Points on a hilly landscape, in no order, each with its height.
A ball rolls from a point to the lowest of its 2 nearest points, and stops where none of them is lower. Distance is the straight distance between rows; heights are no part of it.
<317> h=635: [-53 -32  35   9 -53 -30  27  20  57  19   7 -35  21  25  -5  -3  12 -26
 -10 -19   6  40  14]
<1078> h=567: [-10  34 -25 -42   3   5 -57  46  -5   2  -1  21  -3  38 -35 -24  36  18
  12   1  14  20   3]
<527> h=291: [ 24  30  -2   2   0  12  36  -1 -30   5   5   4 -16   4 -18   8  -1 -18
  12  18   9 -33 -22]
<830> h=517: [ 24   7   2   8 -26 -29   5 -23  24 -22  14   7 -13  22   7  48   1  12
  -4  -8  16 -62  22]
<946> h=647: [-14 -29  49  20 -59 -31  15  -2  27  29  11 -41  37 -17 -23  -5   3 -36
  -1 -19 -27  71  21]
<891> h=162: [-37  32  -3 -21 -28 -47  37  11  39  29  -3 -30   1 -12  22  42 -25 -13
  26 -14 -32  41   1]
<1052> h=624: [ 16  -8 -21 -16  36  27 -51 -31 -19  -3   7  25 -34 -46 -19 -21   9   2
  20  22  13  30   6]
<13> h=464: [  0 -37  31  20 -28 -47   8 -47 -10  -6   1  21 -11 -42 -15  27 -19 -15
  17  13 -12 -19  29]
<65> h=577: [-19   8 -41   3  34  -2 -63  -5  -7   4 -10  -1  16  37  -2 -42  14  40
 -27 -40  -4 -11  -1]
<286> h=711: [  9 -26  10   2 -22 -12  53  33 -21 -16 -47  19  10 -11  21   0   4   9
 -10  22  24   5  30]
<247> h=664: [ 76  14  23   8  18   7  10   7  19  14  11  10  28  32  21  -4  -7   0
   0 -20  27 -18 -20]
<913> h=681: [-18 -22  51 -13 -44 -39  39  -5  22  25  25 -24 -10  12 -22  16 -49 -66
  15  29 -39 -18  -1]
<380> h=90: [  4  43  -3  17  -1 -32 -15 -17  -9  31  13  22  19 -19 -14  12  -9 -34
  33 -24 -27  50 -13]
<806> h=266: [ 55   3   1  49 -11   8 -11 -48  41 -17  52   2  -4 -11 -17  18  49 -31
 -12 -22  33 -27  22]
<878> h=421: [ 19 -13  37  47 -43 -49   0 -17 -56  36 -29  40  12 -42   0  22  17 -31
  -2 -15  30   2  20]
<382> h=774: [ 34  15  12  42 -67 -40   3 -22  34 -14 -11 -12  27 -18 -10  18  60  18
  26 -25  -6 -26  23]
<390> h=338: [ 32  -1   1  -1  63  72   5   8   0 -20  14 -22  -6 -52   6   4  -1  11
 -16  31  -1   4  -6]
<55> h=234: [ 16  22 -12 -31   3   7   8  46  28  12  -4 -32  14 -15  14   4  11  21
 -30  -1  29  41   2]
<194> h=684: [ -2 -29 -18  25  11  -8   9   8 -64   4 -25  36   0  -4  20 -24 -11   2
 -54  -4  48  24  -5]
<659> h=518: [-52   7  28 -28 -34 -28   2   7 -11   8  -1  16  27  64  -4  16 -26 -16
  25 -19 -46 -16  14]
<518> h=630: [  7  11  -4  17   8 -42 -47   9  15  31  31 -10  34  28 -12  -7 -24 -42
 -15 -32 -17   1  20]
<720> h=176: [  0  28 -27 -74   2  23   2  49 -26 -17 -44 -12 -24  18  17 -17 -27  43
  19  30 -14 -35   3]
<159> h=582: [-23  32 -28 -52  13  38   2  26   6 -20  24 -20  -7  42 -21 -34   1  21
  -2  19 -15  14 -43]
<492> h=172: [ 25  -3 -23 -16   0 -10  53  49  34 -30  -9 -25  -7   9  20 -22 -33  -5
  -5  39   0   2  15]
<220> h=212: [ 10  34 -43 -49  10 -15  -7  -4 -32  -3 -48   6 -26  -9  15 -20 -22  52
  19   9   0 -28 -17]
<865> h=479: [  8  -1 -19  -7  41   8 -40  26  17  47   2 -18 -16  33  20 -15  -2  13
 -10 -14  50 -32 -31]
<728> h=558: [-58  -4 -22 -19  14   8 -29   0 -11 -12 -17  21   6  68  13 -17   9  46
  -5 -22   2 -10 -15]
<949> h=616: [-42  15 -13  26 -31 -55 -22  25 -22  41   6 -17   0   7 -26   2  -6 -46
  -6  -3  -8   1  29]
<1071> h=506: [ 20  -9  -1 -15  45  25 -50 -19   6  38  -5  -7  -9  -9  26  19   8  31
 -17 -23  41 -36  -3]
<975> h=589: [-31 -27  21   1  31  23   8 -53 -30  -8 -16  41 -10  15  16  18 -12  16
  42   5 -18 -43 -15]
<887> h=555: [-38  -4 -14 -20  29  40   9  33  -1 -33 -39  19 -34 -27  49  44  23  34
   6  25  16 -24  12]
<274> h=491: [ 30 -18  15  24 -31 -40  -4 -34 -11 -13 -10  57 -19   1  -8  39  10 -10
  25  10  19 -62  17]
<31> h=586: [-35 -19   4  12  14  23  14  44  56 -35 -23 -13  18   8  52  29  30  37
 -16 -18   7 -10  37]
<948> h=608: [ 16   5 -38 -42  45  32 -69 -18  10   4  -4  -3 -23 -22 -19 -55   5  46
  30   7 -17  21  -9]
<261> h=672: [  4 -13  70 -13 -85 -39  36   7  15  12   2 -36  11   4 -14  20 -19 -31
  19  10 -33 -15  21]
<934> h=615: [-12 -20   3  12  25  19   5 -38  74  -2  35 -39   9  14  15  23   3  13
 -22 -35  -8 -16  -7]
<126> h=70: [  5  26 -12 -10  50  71  21  -9 -29 -57  13  23 -14  15  -6 -19   5  18
  21  15 -32  -8 -37]
<134> h=723: [ -8 -13  11  40 -22 -15  56   4 -28  23 -52 -13  10 -54  26   6  -6   1
  -2  13  -6   2  -6]
<813> h=453: [  4 -17  11  35 -53 -58 -26 -22 -12  52 -26  10  21 -22 -11 -25  22 -12
   2 -22  16   7   1]
<502> h=660: [ -3   9  45   4 -79 -35  44  16 -13  30  -8 -30  23 -28 -10  30   7 -29
   3   1  -1  32   1]
<21> h=139: [-14 -12 -21 -43  12   2  11  58  17  -5 -30 -23 -18   9  34  -8 -23  18
  -7  37   8 -21  27]
<900> h=622: [-16 -28  29  15 -20   5  43  18  46   1  32 -10  12  50  -5   4   5 -43
 -40  -8   9   7 -15]
<789> h=600: [-35 -18   5  -4  -2   5  25 -10  63 -21   0 -27  18  10  33  30  10  41
 -10 -33 -12   8  17]
<285> h=581: [-17  25 -46  15  21  11 -31  45 -18  -7 -16   9   9  -3 -17 -52  37   9
  -7  15  -1  34  -6]
<928> h=478: [-12 -35  34   7 -57 -66 -33 -24  10  36  -2  27  25   2  -1   2  18 -11
  19 -29   3  16  36]
<992> h=610: [ -8 -19   6   8  41  20  12 -46  34  -2  14  -8 -17  12  13  27 -22  20
   9 -11  -8 -39 -22]
<116> h=538: [  1 -11  -8 -21 -33 -25  -6   9   2 -27  21  13 -25  41 -14  25  15   2
 -17  10  45 -35  29]
<301> h=648: [ -3 -50 -28 -40  45  42 -45 -36 -42 -39   3  27 -51  14   1 -23 -12  38
 -10   7  31   4 -18]
<935> h=448: [ 22   7 -24 -20  58  45 -40  38 -13   4  11  14  -7  26  22 -10   8  20
  -7  -6  54  30 -22]
<832> h=690: [-11  -4  12 -26 -25 -47  16 -15  19  30  24   8 -29  21 -23  -4 -54 -44
  43  29 -28 -26 -23]
<187> h=572: [-35  -6 -28  10  36  44  24  52  26 -63 -34   4 -18  15  69  16  16  42
 -10  12   9 -18  15]
<754> h=442: [-17 -20   7  60 -20 -29   4 -36  -1  11  15 -13   0 -38  -6  20 -12 -37
  -6  -9 -15  13   8]
<17> h=47: [ 20  25  12  20   8   9  17 -41 -15 -14  28  32  15 -10 -17   4   3 -20
  24 -19 -46  49  -7]
<1039> h=312: [ 10  -1  -3   5  33  59  26  25  26 -56   4 -36  -1  -4  -3 -20  16   6
 -23  33 -19 -24   0]
<327> h=742: [-48 -20  -5  30 -42 -11  26  -5  32 -37  -4 -27   8  -8 -16 -24  36  10
  37   7 -34   9   6]
<933> h=262: [ 50  52  23  -6 -26   3  41  10 -51   4  -1   1  25  29 -13  15 -15  -7
 -22  -3   1 -41 -16]
<216> h=596: [-33 -21 -31   0  48  50 -22  67 -26 -29 -30  16  -6 -16  25 -45   7  29
 -14  38   2  36  -2]
<5> h=95: [ 21  46 -10   9  28  55  18 -23   5 -65  28  12  11 -12  -8   5  11  18
  -2  -8 -42  37 -12]
<889> h=364: [ 35  15   7  -4  43  62  25 -21  26   9  36 -16  -1 -38  -5  -3   3 -11
 -17   8  10  36 -34]
<568> h=390: [ -2  13   5  -2  44  46   1 -10 -11  28  34  18 -15 -17  -1  33  -3 -20
 -27  -6  31  33 -30]
<739> h=227: [ 51 -22  35  38 -23 -17   5 -39  45   7  49   5   5   0 -18  17   6 -58
  -6 -10  30 -24   2]
<590> h=554: [ -8  17  -6 -27 -31 -26 -33  31  -5 -16  14  22   5  50 -36   4  30  -1
   3   2   2  -9  37]
<480> h=193: [  5  50  -2  18 -30 -24  52   1  20  -7   2 -54   7 -31   6  35 -21 -15
   9  -4 -46  14   2]
<781> h=129: [-18  29 -29 -21  -1 -35  15  -9  10  32  -3   7   4  -8  12   1 -34   5
  29  -9 -31  56 -17]
<20> h=571: [-20 -26  25 -25  29  25   1 -14 -29  -5 -31   8   3  -6   8  -8 -40  29
   3  13 -44 -20  18]
<726> h=593: [ -9  24 -36 -20  48  34 -79 -21  -4 -13  17  -9  14   7 -14 -51  13  52
  -9 -21 -32  22  -4]
<545> h=289: [  4  49  -6  18   1  40  13  30 -10 -24  -9 -34  19 -23 -27 -20  38  13
  -2  27 -32 -16  -1]
<211> h=733: [-50 -22   8  34 -33 -10  31   5 -17  -9 -55 -29  17 -47   7 -28   3  10
  16  22 -38   3  17]
<584> h=603: [-39  43 -12  -8 -59 -47   3  22 -26  15  -6 -27  14   8 -42 -22   4 -28
  16  10 -31  25  -5]
<646> h=698: [  9  -5 -20  36   0  -3  13  30 -25 -32 -25   7  12   3  13 -16   6  17
 -58  13  28  -1  20]
<850> h=418: [ 16   2 -11 -28  77  59 -38 -17 -25  28   1  29   1   7  25 -28  10  38
  12 -29  21  16 -45]
<569> h=321: [ 38  20 -19   6 -23 -22  -5 -45 -15  12  13  -2 -29 -17 -42  -9  -8 -18
  12  17  13 -32 -37]
<538> h=265: [ -2  27  -1 -28 -13  30  20  40 -15   2 -12 -51  16 -26 -11 -16  -5  17
 -38  34 -12  10  12]
<486> h=201: [ 50  21 -26 -14  11  25  47  41  45 -27  -6 -45  -1 -26  30 -15  -8  28
 -28  18  20  30 -16]
<203> h=592: [-50  36 -25 -27 -22   1  20  34  -6 -18   1 -13   4  34 -19 -18  -5  -3
  29  22 -23  24 -16]
<633> h=556: [-81 -27  14 -40  16   9 -23 -10 -33  22 -14   3  -9  -8 -12   6 -18   7
  -5  19 -14   1  26]
<796> h=301: [ 30 -15   3  11  41  21 -50  14 -22  -7   9  31   3  17 -18 -16   7 -15
 -12   3   6 -20  45]
<697> h=264: [ 39 -27   4   2  34 -10 -13  10  -8 -11  18  24   7 -10   3   9 -45 -19
 -32   4   2  28  52]
<1048> h=416: [-22   2  10  35  21  14  -3 -41  -3  33  37  12  -4 -30 -14  49   5 -44
  -5 -17  19  13 -11]
<778> h=249: [-17  38 -51 -37  20  -2 -33  18 -23  15 -40 -22 -16 -39  25  -1   5  53
 -19   7   8  -1 -10]
<973> h=533: [ 17  -9  -4 -24  22  26  -8  -4  -3  -2 -29   8 -21 -24  31  39   3  45
   6   6  48 -32   3]
<50> h=383: [ 29 -21   9  17  63  31 -52 -29 -25  38 -19  62  18  10  16 -33  15   6
  21 -34  25   3 -28]
<980> h=226: [ 50  42  19  16 -26 -12  42 -18  -4 -15  13 -37  26 -12 -12  26 -12  -3
 -35 -17 -34 -15  -3]
<715> h=609: [-11 -10 -12  20 -15  16  73  -4  43 -35  22   4 -12  47  10  -7   0  -9
 -20 -15  21  11 -53]
<717> h=646: [ 48   0  26  28  10 -48  -2  20  21  44  13  -2  33  21  13   8 -29 -38
  -9 -25  -2 -37   5]
<970> h=752: [-31  -5  25  49 -40 -31   9 -33  16 -20  10   8   5 -12 -42  -6  36 -29
  66  -6 -48   4  19]
<86> h=222: [ 62 -28  19   4   1 -16 -13 -25  23  17  38  -6  19 -44  13  17 -24 -32
 -29 -25   2  43  52]
<447> h=761: [ -3  -4  27  61 -85 -57 -10 -37  32 -15  12 -34  14 -25 -34  20  40 -26
  43 -23 -36   1  26]
<56> h=386: [ 48  17  27  13 -68 -59   7 -34 -46  46  -9   3   0 -48 -20  22 -21 -29
 -15   1  18 -15 -11]
<175> h=173: [ 79 -43  33  13  -8  -4  12 -66  47  21  50  -5  -2 -44   7  26 -27 -40
 -13 -22  12  -7  30]
<906> h=341: [ -3  -9  15  26  43  27 -47  -2 -37  21 -16  60 -12   0 -11   9  33 -17
  25 -10  31 -25   1]
<571> h=628: [ -4 -41 -37 -30  77  75 -58   7 -41 -36   2  14 -59  23  27 -21  12  32
   5   2  36 -10 -46]
<71> h=356: [ 51  11  37   5 -67 -51   5 -36   0  46  33  -8  -8 -29 -35   9 -11 -49
  18  20  16 -32 -34]
<883> h=594: [ -3   7 -33 -23  16  30  39  20  39 -14  34 -15  -7  46 -11 -40   8  -3
  -5  17  22  30 -68]
<582> h=611: [-37 -15 -33 -12  66  69 -16  52 -28 -32 -23   9 -45  15  30 -20   8  13
   0  33  15 -10 -27]
<163> h=668: [ -7 -41 -38  -9  13  -3 -22 -11 -68 -21 -37  50 -31  16  -1 -50 -13  19
 -23  11  38  14 -14]
<437> h=501: [ -8 -18  40 -18 -49 -78 -13   4   2  12   0  26  27  39   1   9 -24 -33
  30 -20 -40  23  39]
<268> h=540: [-91 -15  -3 -32  13   0 -18   0 -30  21 -25  14  -9  47   9  13 -23  20
   4  -2  -6 -32   1]

Where does a ball stop that starts at each point below?
<913> | <159>
<1052> | <268>
<717> | <159>
<659> | <17>
<447> | <21>
<646> | <21>
<382> | <21>
<865> | <175>
<933> | <17>
<934> | <175>
